Each scene shows the same named points in several views. A view is turned or mirrored, and shifted as a whole, has a little noise and may leave points out.

Scene 1
View 1
vazuf: [  2   3 -25 -22  -2  19 -16   2  -6 -12   0 -22   4  25  -5 -17   5   5
   9   6   6   5  -3 -23   9  -6  21   5 -15  -9   5  16 -17  22  -6  17
  -4  -6  -2 -16  12 -10   6]
buv: [ 31   2 -24  -6  -3  19   0 -18   2  -5   7  -8   2  24   1  11 -15  19
  -5 -13  10  -4   9  -2  -1  -6  15   8 -17  -2 -14  11 -32  12  -2  -9
  -3  -7 -12  -7  28 -16  -1]
Mif: [-15  10 -12 -20   5   9  -2 -13  -5  -6  -7  -5  12  22 -12  -4  -4 -15
 -20  10  -9  15  10   6   8  -7  10   8  -4  -3   4 -21 -12   4 -18  -4
 -31   2  -1  -4  19  -8  10]
Guvud: [  8   3 -19 -18   4  13  -7  -7   1 -11  -6  -9  -3  25  -2  -2  -5   2
  -1   3   4   7   8  -9   9  -9  18   6 -17  -6   3   5 -27  14  -9   3
 -12  -3  -6 -13  18  -5  10]
lof: [ -4  13 -11  -9  -6  15   0 -23 -14  -4   5  -4  21  20 -12   8 -14  -5
 -23  -2  -8  10  11  10   4  -6   6   9   5   4  -6 -21 -11   0 -12 -15
 -26  -1  -5   5  21 -12   3]
Dof: [ 21   3  -6 -14  11   5   8 -30   8  -4  -9  11  -1  23   0  29 -30   0
 -17 -11   0   8  30   9  11 -20  15   8 -14   8  -5  -9 -36   0  -9 -23
 -24   1 -12   6  29   6  12]
movor: [ -5  -2  -5 -31  19   4  -8  -3   1 -17 -26  -7  -5  28  -1  -1  -7 -12
   2  13   0  19  19 -16  20 -21  21   2 -15  -2  18   3 -22  14 -11  10
 -23   0  -3  -8  11  14  20]
bivom: [ -8   5 -16 -23  10  10  -8  -3   0  -9 -12 -11  -1  24  -8 -10   0  -8
  -3  11  -3  13   8  -7  10  -8  15   5 -17  -6   5  -4 -22  13 -14   6
 -21  -2  -2 -10  16  -3  12]
voruv: [  2  10  -9 -13  -3  13   1 -26 -10  -7   3   0  17  22 -11  13 -16  -2
 -22  -3  -4   9  13   6   6 -10   9   8   3   2  -4 -13 -17   1 -12 -13
 -21   0  -6   4  22  -7   5]
kivup: [-19   4  -1 -29   8   8 -11 -10 -13 -16 -19  -7  14  26 -11   3  -8 -16
  -5  17  -5  26  17 -14  19 -21  17   5   5   3  20 -11  -3   8  -9   5
 -24  -4  -3   1   7  13  19]
ratim: [ 12  11 -19  -1  -6  19   3 -23  -2  -1  12  -6  10  20  -5   6 -14   8
 -23 -10   0   0   7  13  -2   1   7  12  -8  -1 -18 -11 -24   4 -10 -17
 -16  -2  -5  -1  29 -21  -1]
natu: [ 28  -9 -11 -21   5  18 -13  -9  -9 -18  -9 -14   3  33   5  19 -17  18
  18  -7  17   7  22 -35  18 -30  32   1 -11   4  11  31 -23  18   4  10
   6 -13 -12  -4  10  17  13]
molu: [ 70  -7 -36  -1 -19  42 -13  -8 -10 -14  20 -31   6  32  14  18 -14  62
  31 -31  37 -25  -3 -46   0 -13  35   5 -21  -4 -16  73 -30  34  23  14
  46 -22 -15 -16  18 -10 -10]
View 2
molu: [ 36  -9 -11  12  27 -55  34 -50 -31  -6 -25   8  -2  19 -17 -23 -36  47
 -32 -27 -18  18   2   1  30  -3  -2  26  49 -18  46  24 -21 -52 -73  16
 -38  46  11 -17  21  18 -25]
bivom: [ 13  10  -4  16   3   2   9   1  -5  -1   7  -3 -16  19   9  13 -11  18
   4   4   8   3  17   5 -14  -4  12   7   6 -13 -21 -12   1  -8   4   6
  -8  21 -11  27 -12  -7   9]
buv: [ 24   1  -6   1   8 -22  24 -15 -19  -2  -4   5   1  21   7  -6 -15  28
  -7  -1   0  -2   1  -3   4   7  14   6  14 -22   1  -3  -8 -16 -34   5
 -16  21  -5  15   9  15   9]
movor: [  9   4  -4  31  14   7  12  -6   0 -13  19  -3 -13  16  -2  14  -9  13
  -8  -5 -15   3  40  -9   2  -7  11  -1  18 -18 -16 -13   8  -1  12  -6
 -29  36 -15  27 -16   6   0]
Guvud: [ 18   6  -3  16  10  -8  15 -11  -9  -3   3  -2  -9  18   3   6 -14  22
  -4  -1  -1   5  19   1  -2   0  11   4  14 -18 -10  -7  -2 -11  -7   5
 -18  27  -9  19  -6   2   5]
Mif: [  7  11  -3  21   1  11  10   5  -5   0  13   8 -12  20  15  16   2  15
   6   8   4  -4  12  -1 -12   1  15   4  -2 -15 -18 -20  -1   1   7   3
   5  22 -11  36 -13  -3  15]
voruv: [  9  12  -2  17   4   1  18   1 -12   1   9  14   4  23  16  11   5  19
   6   3  -7 -13   0  -5   3   9  19   5  -4 -22  -1 -18  -9   0 -12  -1
   7  21  -8  38   2  10  16]
Dof: [ 15   1  -5   3   3  -9  24  -3 -13  -3  18  13  13  25  10   3   0  16
   2   4 -14 -20   7 -20   3  18  23  -8   0 -33 -13 -22  -1  13 -18 -15
 -17  16 -17  34   5  33  24]
View 3
buv: [ -2   6  11 -14   6  -7  -1   0  21   5  -5  -1  -2   9   6 -11   7 -11
  -6   0   9 -20  -7   5   8 -33   2   4  -1  25   9   7   3  14   5   4
  -2  -1   8  -7 -26 -12  11]
ratim: [ -8   3  10  -4   8 -11   3   0   6   3 -23  -2   6   0   1 -12  -2 -18
  -1 -16   5  -4 -13  21   6 -30   7   0 -10  21  10  -6   4  14  -7  -2
  -3  10   2 -16  -6  -7   6]
vazuf: [  5  -7  -5 -13   5  12   1   4  13  -2   7   3   1  -4   5 -20  19  23
 -17  -7  16  -1  -6  -7   1 -17   1  -1  -5   7   3   6   5  -3  28  16
  -7   1   6  23 -21 -12  -2]
kivup: [ 18  -9   6 -18   6  14   8   7   7  -9 -12   4  27 -18 -12 -43  21  -7
 -21 -20   4  22 -18 -12 -21   9   8   4  -4  29  -7  10 -16 -24  14  12
 -24   6   2   7   2  -9 -10]
bivom: [ 13  -4   3  -5   7   7   3  12  11  -8  -3   0   9  -7  -5 -35  12   8
 -17 -18  10   8 -23  -5 -13  -5   2  -8 -11  19  -2   7   9  -5  21  10
  -9   8  -2  12 -17 -18  -3]
movor: [ 20   0  11 -18   6  11   3  15  19  -7   2   6  14  -8  -7 -48  21  -1
 -20 -11   6   3 -22 -19 -19   6   2   0  -2  32  -9  18  -3 -15  19  17
 -18   3   0  11 -23 -21  -3]
molu: [-10   5  -5 -42   1   4  -8 -25  48  15  21   5 -17  24  30  22  32  22
 -13  48  15 -51  33  -8  41 -60  -3  26  19   9  19  24 -16  18  20  18
   5 -31  33  17 -52   1  23]
lof: [ -2  -3   9  -5   7  -4   8  -1  -1   2 -27  -1  20 -12  -6 -22   2 -19
  -4 -27   3  15 -15  16  -5 -17  11   0  -8  24   4  -6  -9   0  -4   0
 -13  14   0 -11   8  -4  -3]
voruv: [  1   0  11 -12   9  -5   6   0   6  -1 -21   1  19  -8  -4 -26   6 -22
  -7 -17   1   9 -13  10  -4 -16   8   5  -5  28   4   0 -11  -1  -8   6
 -14  13   1 -13  -1  -5  -2]
Dof: [  3  11  24 -12   7 -11   3   6  15  -1 -24   0  12   0  -6 -32   5 -42
  -4 -14  -3 -10 -18  10  -7 -19   5   6   0  41   2   7  -6   7 -15  -3
 -10   3   4 -27 -12 -12   7]
Mif: [  7  -3   8  -2  10   1   7  11   1  -4 -18  -2  16 -13  -8 -36   6  -8
 -11 -30   7  18 -25   6 -16  -4   5  -8 -14  20  -2  -3   1  -3   7   5
 -13  17  -5  -1   0 -12  -5]
natu: [ 14   2   9 -37   5  11  -1  -1  35   2   9   7   7   4   4 -27  34  -1
 -20  16   5 -17   4 -22   2 -16   3  17  15  32   1  27 -18  -8  17  20
 -14 -16  16  14 -34 -12   4]
Guvud: [ 10   6  12 -13   7   1   3  11  19  -1  -5   1   5   3   0 -30  13  -8
 -11  -6   5 -10 -14  -4  -5 -15   2   2  -3  26  -1  13   4   2   9  10
  -6   0   3  -2 -25 -17   5]
View 4
kivup: [-24 -21  -3 -14  11   2  -2 -22  12  37  -2  -6  -4  12  -1 -37 -17 -12
 -28  21   4   8  20  -5  -3  -2 -28  13  -8 -10  14   3   5  23  21  -5
  10  19  10 -12  -6  -7  31]
ratim: [ -7   7  -3 -23  -8  13  11 -14   6  -4  15  10  -1  -2   3 -18   4 -10
   7  -4 -10   9   8 -18  13  -9 -15  15  -6 -13   7  14 -18   3  -1 -18
  -5 -23  -2  -5   4  14   6]
buv: [-20  10   6 -24  -4  12   4  -8 -15 -14  18  17 -10   3  16 -12   2   0
  15  -1  -5   4   5   3  19   9  -6  16  -4   1   1  11 -25  -3   0 -18
   5 -26  -7   6   8  23  -8]
natu: [-43 -10  15 -16  13   5 -10 -18 -33  17   1   5 -23  23  22 -18 -20   6
 -16  16   6  -7  16  35   7  23 -12  11   2  17   6   0 -13   9  26  -3
  19  13  -1   6   7   6   1]
Guvud: [-19  -9  12 -19   1   4  -2 -11  -6  -2   8   4  -1   8  12 -26  -6   0
   0  18  -2  10   5   4  -5   6 -15  13  -5 -12   5   8  -9  11   9 -14
  12  12  -3  -4   2   8  14]
molu: [-45   2  36  -3  16  25   8  -2 -76 -27  12  34  -8  14  45  18 -12  23
   7 -11   3 -18  12  50  12  40  18  12  11  40 -12   4 -56 -18  17   6
  12  -7 -11  22  22  17 -33]
lof: [ -7  -1 -12 -17  -2  12   9 -19  20  19   9   5  -1  -1  -2 -24  -5 -17
 -10  -2  -8  13  14 -25  11 -15 -21  14  -9 -11   9  11  -9  10   6 -11
  -5 -14   5  -8  -2   6  17]
movor: [-28 -17   8 -21   7  -5 -15 -17  -2  18   1  -8 -11  16   6 -36 -13  -2
 -13  31   4   9   9  11  -7  10 -24  14  -8 -12  11  -1   7  23  19 -15
  18  27   2 -10  -2   1  26]
vazuf: [-22 -18  24  -6   9   9   6  -9 -14  -7   4  10  10   5  14 -21  -9   7
  -5  18   1   8   7   5 -15  12  -7  16   0  -8   0   2 -18  12  14  -4
   9  28  -6  -6   7  -2  15]
bivom: [-16 -16  10 -18   3   4  -3 -11   5   4   2   0   5   8   8 -32  -7  -4
  -3  24   1  14   5  -3 -12   3 -19  15  -5 -20   9   6  -4  18  11 -15
  11  21  -1 -12  -2  -1  24]
Dof: [-22  11 -13 -38  -9  -2 -13 -19   6  17  13  -8 -30  15   5 -32  -5 -11
  -1   9  -7   5  12   6  25  -2 -29  14  -9 -11  14   8   3   9   5 -26
   7 -27   5   2  -2  21   9]
voruv: [-12   2  -9 -21  -1  11   4 -20  12  20  10   3  -8   3  -2 -24  -5 -15
 -11   2  -5   7  14 -16  15  -9 -21  14  -7 -10  10   9  -9  10   7 -10
   0 -15   6  -4  -2   8  14]
Mif: [-13  -7   0 -21  -3   5  -1 -15  14  10   7  -2   0   3   1 -32  -5 -11
  -4  15  -5  14   9 -13   0  -7 -23  16  -9 -19  10   8  -1  15   5 -19
   7   2   1 -11   0   5  24]

Which points are out of place in each view (at most two, in the order of its rows)? Write - if all are in place.
view 1 | -
view 2 | bivom
view 3 | Dof, Guvud
view 4 | buv, Mif

Scene 2
View 1
fusib: [-22 -30 -29 -16   6 -14 -25   4  20 -48  25   8   8  11 -36  21   9  11
 -13   0 -12  11 -10   3  -9   4   3 -16  23   2   1   5  -4 -28  14   1
  12  32  15  27  13  -2 -29]
kor: [ -3   3  -2 -19   2  -7   0  27   6  -6   6   0  -6 -11 -32   4   5  10
 -11   0  -6   2 -13   2 -12   4  -8  18  23  13  15   1   4 -14  17   6
   0  19  15  11  17  -9 -11]
kod: [  4  -9 -18   5  26  17  -6  12 -11  -6  27 -15   1  -6 -22  -9   5  -4
   6   3   1   3  -5  -3  -2   7 -11  14  -5   4  17  27 -18 -18  -1 -11
   1  17   6  13  32  -1  -6]
Bulo: [ -3 -16 -20  -7   1  -2 -27   0  20 -35  31  -2  14   6 -29  12  13  17
  -6   6 -15  16  -9   3 -11 -20 -14 -10  12  -7   2   8 -17 -27   5   6
   3  16   7  21  20   6 -38]
Difo: [-10   5  -2  -8  39  42   9  16 -22  -7   4 -18   7 -11 -22  -8 -10   2
   4  21 -12  10  -2   1  20  29 -19  20  -7  12  28  26  -7 -22  -4  -8
 -13  23   2  19  42  -1 -14]
sufe: [  7  15   6 -15  -1  -2   3  29   2   6   3  -5  -7 -16 -29   1   3  12
 -11   1  -3  -2 -15   0 -17  -1 -15  24  23  13  19  -3   0  -8  18   7
  -3   8  14   8  18 -10  -9]
met: [ -6 -15 -18 -11  -4 -30 -12  25  10 -13  20   9  -8  -4 -36  13  15   3
 -17 -13   5  -5 -14  -3 -28   1  10   9  34  14   3  -1   3 -12  25   2
  12  22  18  12   5 -12  -3]
Tebu: [  3   0  -8  -3  24  24   1  16 -13  -2  15 -14   2  -9 -23  -8   0  -1
   5  12  -4   4  -3  -2   5  13 -16  19  -1  10  19  22 -11 -18   1  -9
  -6  19   5  16  33   0  -9]
kelo: [ -6  -2  -8 -11  17  13   4  20 -10  -9  10  -9  -1  -8 -28   0   1   3
  -3   8  -4   2  -6  -1   0  18  -6  17   8  14  20  17  -3 -15   5  -4
  -4  19   9  15  26  -6  -8]
Petuv: [ -8   1  -5 -11  24  13   7  22 -13  -5   7  -7  -4 -13 -28  -2  -4  -2
  -3   8  -3   1  -6   0   2  26  -7  21   7  16  20  12   1 -13   7  -5
  -4  25  10  14  28  -6  -5]
bav: [  0  11   5 -22  -5   5  -8  15  16 -16   6  -3   5  -5 -30   8   4  28
 -13  16 -21  16 -13   6  -7 -15 -26   6  19   5  14  -5  -2 -18   8  15
  -7   6  10  16  21   0 -40]
gakip: [-12  -2  -6 -21  -3 -16  -3  27  12 -15   7   7  -7  -8 -36  12   4  10
 -17  -2  -6   1 -15   0 -17   9  -1  10  31  15  12  -7   8 -11  22   9
   4  22  19  11  12 -10 -12]
View 2
kor: [ 29   3  -1  -1  -6  -3   0 -18   1 -11  21  -7  17 -14  -2 -10  -6  27
   1 -18 -10  -3   0  15   2  -8  -2 -16  -3  21 -11   9  24  -4  -9   7
 -10  16  -5 -19 -21   0   6]
fusib: [ 24 -13  10   3   0 -24  24 -20   2 -10  20 -11  13  18   6 -18   8  26
  -1  -6  24 -11  -1   6   7   7   8 -11 -11  38 -11  30   0   2 -16   8
   2  -4  10 -26 -21  -3   9]
sufe: [ 20  17 -10  -4  -8   8 -15  -9   0  -7  16   3  14 -30  -2  -4 -14  20
   2 -15 -29   6  -1  17   5 -13  -7 -17   3   9  -9  -8  29  -8  -2   1
 -13  21 -13 -21 -16  -2   6]
Difo: [ 30   6 -18  -9 -18  -9 -18  24 -19  13  14  -6  19 -29  13  41  -1  28
   1 -17  -4 -17 -32  38   6  -1   8 -25  27  -2   0  -9 -27 -15   5   0
 -10  13  20 -14 -23   2   3]
kelo: [ 32   0 -20 -10  -5  -8  -8   0  -9   1  14  -7  13 -22   0  16   5  24
   2 -14 -10 -11  -7  27  -2  -3   2 -18  19   5   0  -1  -5  -6  -4   5
 -10  18   3 -12 -19   2   1]
Petuv: [ 28   2 -20  -8  -3  -7  -8   1  -8  -1  12  -7  13 -25   2  20   3  23
   0 -13 -12  -6  -9  29  -1  -7   0 -17  20   2   0  -4  -4  -7  -4   3
  -8  20   1 -12 -19   2   0]
Bulo: [  6   2  16  10 -12 -12   8  -3   2  -3  18   0  17  13  18 -14 -10  23
  -6 -12  21  -5 -14   7  23   2   9 -12 -15  32 -13  21   4  -7  -5   2
   1 -10  15 -37 -19  -4  15]
met: [ 14   0  -9   5   9 -10  11 -29   7 -15   7  -6   5  -4  -9 -22  13  19
   0  -4 -11   8  20   6   1  -7  -6  -6  -3  21  -7  11  28   0 -18   2
  -1  15 -18 -21 -13  -5   3]
kod: [  1   9 -17   3  -4 -11  -9  16  -5   2   0   1  10  -7  16  22   9  12
  -5  -3   0  -2 -16  22  15  -3   4 -14  16  -1   0  -5 -15 -12   2  -8
   1   6   9 -24 -15  -6   5]
View 3
met: [ 27  -7  -8  16 -11   2  -3  10  13  52  -9  -5 -12 -12  -9  -6  12 -17
   1 -38 -26  11 -10   1  19 -14  -7  -8   1  -5  -1  24   1  -6   8   5
  24 -27 -27   2 -14   1 -24]
Tebu: [ 10  -8  16 -16   9 -12  35   2 -13   7 -10  12 -14   3   8  -2  25  -4
   3   6  -1  -4  -3 -27  18  -7  -9   3 -18  13  -9  12   8 -11   5  -2
   8  -3  -2  -7 -15   6 -13]
kod: [ 10  -3  21 -15  13  -8  27   5 -13   6 -10   7  -5   2   3  -5  23  -4
  10  -6  -3   4  -4 -27  11  -2  -8   6 -13  12  -9  18  19  -4   6  -4
  11 -11  -2  -4 -13   3  -9]
sufe: [ 20  -2  -9   4 -20 -16  12  12   0  24  -4   5 -20  -9   9  11  14  -9
  -8 -10 -14  -9 -18   3  32 -18   6  -8   4   7  -3   8  -9 -19  13   8
   5  -2 -14  -3  -3  -3 -11]
kor: [ 19 -11  -2   6 -16 -11  13  11   5  38  -7   7 -19 -10   3   2  12 -13
  -6 -10 -16  -5 -12  -5  28 -13   0  -9  -5   9   0  10  -7 -16  10   4
  13  -5 -16  -4 -10   2 -19]
Difo: [ 10 -21  22 -30  14 -15  50  -1 -11   5 -13  24 -23   6  11  -1  26  -1
  -5  24   7 -12   0 -36  23  -5 -11   5 -29  19  -7   4   3 -15   5  -8
   3   7   4  -7 -21  12 -19]
Bulo: [ 12   3  18  26   0   6  -5  11  -7  33 -10  -3  -5  -4   8 -15  -5  -8
  20   2 -25   4  -4 -34  21  21  10  -8 -12  20  18  14   3  11  12 -14
  33  -9 -10 -18 -14  -1 -32]
gakip: [ 25 -15 -10  13 -16  -5   8   9  11  53  -9   5 -20 -13  -3  -3   9 -16
  -8 -16 -22  -2 -12  -5  29 -15   1 -11  -7   6   3  12 -11 -15  10   3
  19 -13 -23  -5 -12   6 -30]
bav: [ 13   0   0  21 -19 -11   3  14  -9  30  -4   4 -19  -5  12   2  -4  -7
   3   5 -21 -10 -15 -14  32   3  13 -13  -3  20  11   4  -8  -8  16  -4
  16  -1 -11 -14  -6  -3 -23]
fusib: [ 17 -14  12  26   4  16  -1   5   9  57 -13   2  -9 -10  -4 -23  -3 -15
  17 -14 -27  12   0 -31  15  10   1  -9 -24  13  15  21   1   5   6 -15
  40 -22 -22  -9 -23  10 -46]
Petuv: [ 18 -21   6 -15   3 -10  37   2   1  23 -12  17 -21  -4   2  -1  28  -9
  -8  -2  -3  -7  -4 -18  21 -16 -10   0 -17   8  -8  11   0 -16   5   2
   6  -6 -11  -1 -16  10 -19]
View 4
Tebu: [ 21   7  19   8 -30   4   1 -36  -9  -4 -18  -6 -14  -7  14  -2 -18  -6
 -16  13 -12 -20   7   1   4  10 -12  -1  -7  -1 -13  24  -2   1  -6  15
  11  19   5   0  -4   3  18]
Petuv: [ 18  16  12   2 -38   0   0 -32  -2  -4  -8  -7  -6  -9  24   3 -18  -9
  -7   2  -4 -12   3   5   5   7  -8  -4 -27   3   1  14   7   3 -12   3
   4  13  -2   3  -4   9   9]
Difo: [ 24  14  19  13 -50  19   1 -35 -20   3 -22 -13 -13 -11  13  -7 -22 -10
 -25  24 -18 -23  15   8   3   8 -11 -11 -10  -3 -22  36  -3  -2  -8  20
  12  34  17   2   0   0  26]
gakip: [  2  27  -1  -6 -28 -11  -9 -27  19 -10   5 -15   1 -10  31   6 -15   0
  -1 -25   2 -14   1 -10   7  -3  -6   5 -42   9  19  22  20  12  -8  -7
  -7  14 -20  -6   3  11  14]
kor: [  6  23   3  -3 -28  -8  -6 -28  11  -7   3 -14   2 -11  31   4 -16   1
   1 -15  -4 -15   2  -4   7  -2  -5   1 -33   6   9  18  13  11  -5  -2
  -2  10 -11  -4   4  10  12]
met: [  7  21  -2  -7 -12 -27 -12 -32  24 -15   4 -11 -12  -1  24  10  -7  -3
   0 -31  13 -15  -3 -17   5   1 -11  18 -29   9  27  17  24  11 -13 -14
  -9   5 -32  -2  -3  13   5]
fusib: [  0  26  -6  -1 -12 -19 -15 -38  21 -14  -3 -23 -16   0  13   6  -4   2
 -21 -31   6 -33  12 -40   7  -8 -13  25  -9  11  15  59  32  11  -5   1
  -9  30 -30 -18   6  12  32]
sufe: [  7  19   7  -3 -27  -4  -1 -24  11  -6   6 -10   8 -11  37  -2 -24   4
   3 -10  -6 -10  -2   0   5  -1  -5  -3 -37   4   5   4   1  16   1   2
   3   2  -5   1   4   5   7]
bav: [ -4  21   6   2 -18  -7  -6 -26  14  -9   6 -18   8 -10  32  -8 -23  17
  -4 -17 -11 -26   6 -20   5 -11  -6   5 -26   4  -3  23   2  26  15  12
   2   9  -7 -12  15   1  26]
kod: [ 25  -3  23  10 -18  -5   0 -35  -8  -5 -23  -3 -17   1   8  -3 -20  -3
 -20  13  -5 -21   1  -6   2  12 -16   2   7   0 -15  15  -9   5  -1  19
  14  10   6   1  -4   3  15]
Bulo: [ -1  14   4   6  -4 -16 -12 -35  17 -13  -5 -21  -8   1  13  -6 -15  18
 -18 -23  -4 -38   8 -43   5 -10 -12  20   0   7  -1  48  11  25  12  17
  -2  20 -16 -22  12   3  37]
kelo: [ 16  15  11   4 -33   1  -3 -34  -1  -1 -12  -8 -13  -8  17   2 -17  -7
 -13   3  -6 -17   7  -2   4   6 -10   1 -17   3  -2  25   5   2 -10   7
   4  20  -3  -1  -4   8  17]
View 5
kod: [-11  -4  -7  -4   3   9   0  12  14  -1   9  23 -18   3   2   4  13  -1
 -26 -11 -19 -19 -23  -4  -8  -6 -14 -22   3   3  11  25  15 -12  -9  20
 -12  22  -8 -18 -11  13   6]
gakip: [ -9  -8  -9  -7  33   1  13   7  25   1   3  16 -10  11  15  -1  10 -19
  12   9  -6   5  -7 -19  33  17  -6   3  -3  32  18   5  22  -5  -8   1
  15   4 -24  -2  -4  -2  16]
fusib: [ -3 -14 -15 -18  18 -30  25  14  27 -13   0  22  -2  -5  24  -9  32   2
  11   4 -25   5 -19 -12  31  -9  -7  -5  -3  33  11  20  45  -9  13  13
   4  -1 -28  11  15   3  -2]
met: [ -6  -1  -8  -7  35  -8   6  20  35  -7  -5  16 -21  -1  17 -14  13 -18
  10  16 -13  10  -8 -10  37   8  -9  16   4  25  11   8  28 -10   2  -1
  15   4 -23 -16 -10   2  12]
Tebu: [-18  -8 -10  -3   4  19   2   5   9   8  12  21 -12  10   2  12  11  -2
 -24 -15 -13 -19 -20 -12 -10   1  -9 -30   1  10  17  23  13 -11 -19  14
 -11  22  -9 -11  -8   7   5]
kelo: [-14 -10 -11  -5  14  12   5   5  15   8   7  19 -15  12   6   7  12  -6
 -12  -7  -8 -10 -17 -15   0   7 -10 -23  -1  16  19  19  18  -7 -15   9
  -5  18 -14  -8  -8   3   8]
Bulo: [  5   0  -3 -20   7 -21  25   8  20  -5  18  26   6   6  21  -7  21   6
   2  -3 -36 -14 -21  -5  28 -14 -11  -5  -5  21   9  24  24 -15   4  24
  -1  -1 -14   5  25  13   0]
bav: [  0   5   2 -16  14   1  19   0  18  10  25  22   5  25  16   6   3 -11
   6  -1 -23 -17  -8 -11  37   7  -9  -3  -5  23  16   8   5 -14 -13  16
   4   0 -11   2  17   9  14]
Petuv: [-20 -14 -12  -2  18  18   6   5  15   8   7  18 -17  10   3  11  10 -12
 -15  -9  -1  -7 -17 -18  -1  13  -8 -27   2  16  21  17  18  -6 -19   6
  -3  17 -16  -8 -17  -2   9]

Which points are out of place in each view (at most two, in the order of its rows)? Write - if all are in place.
view 1 | bav
view 2 | kor, kelo
view 3 | -
view 4 | Petuv, kod
view 5 | -
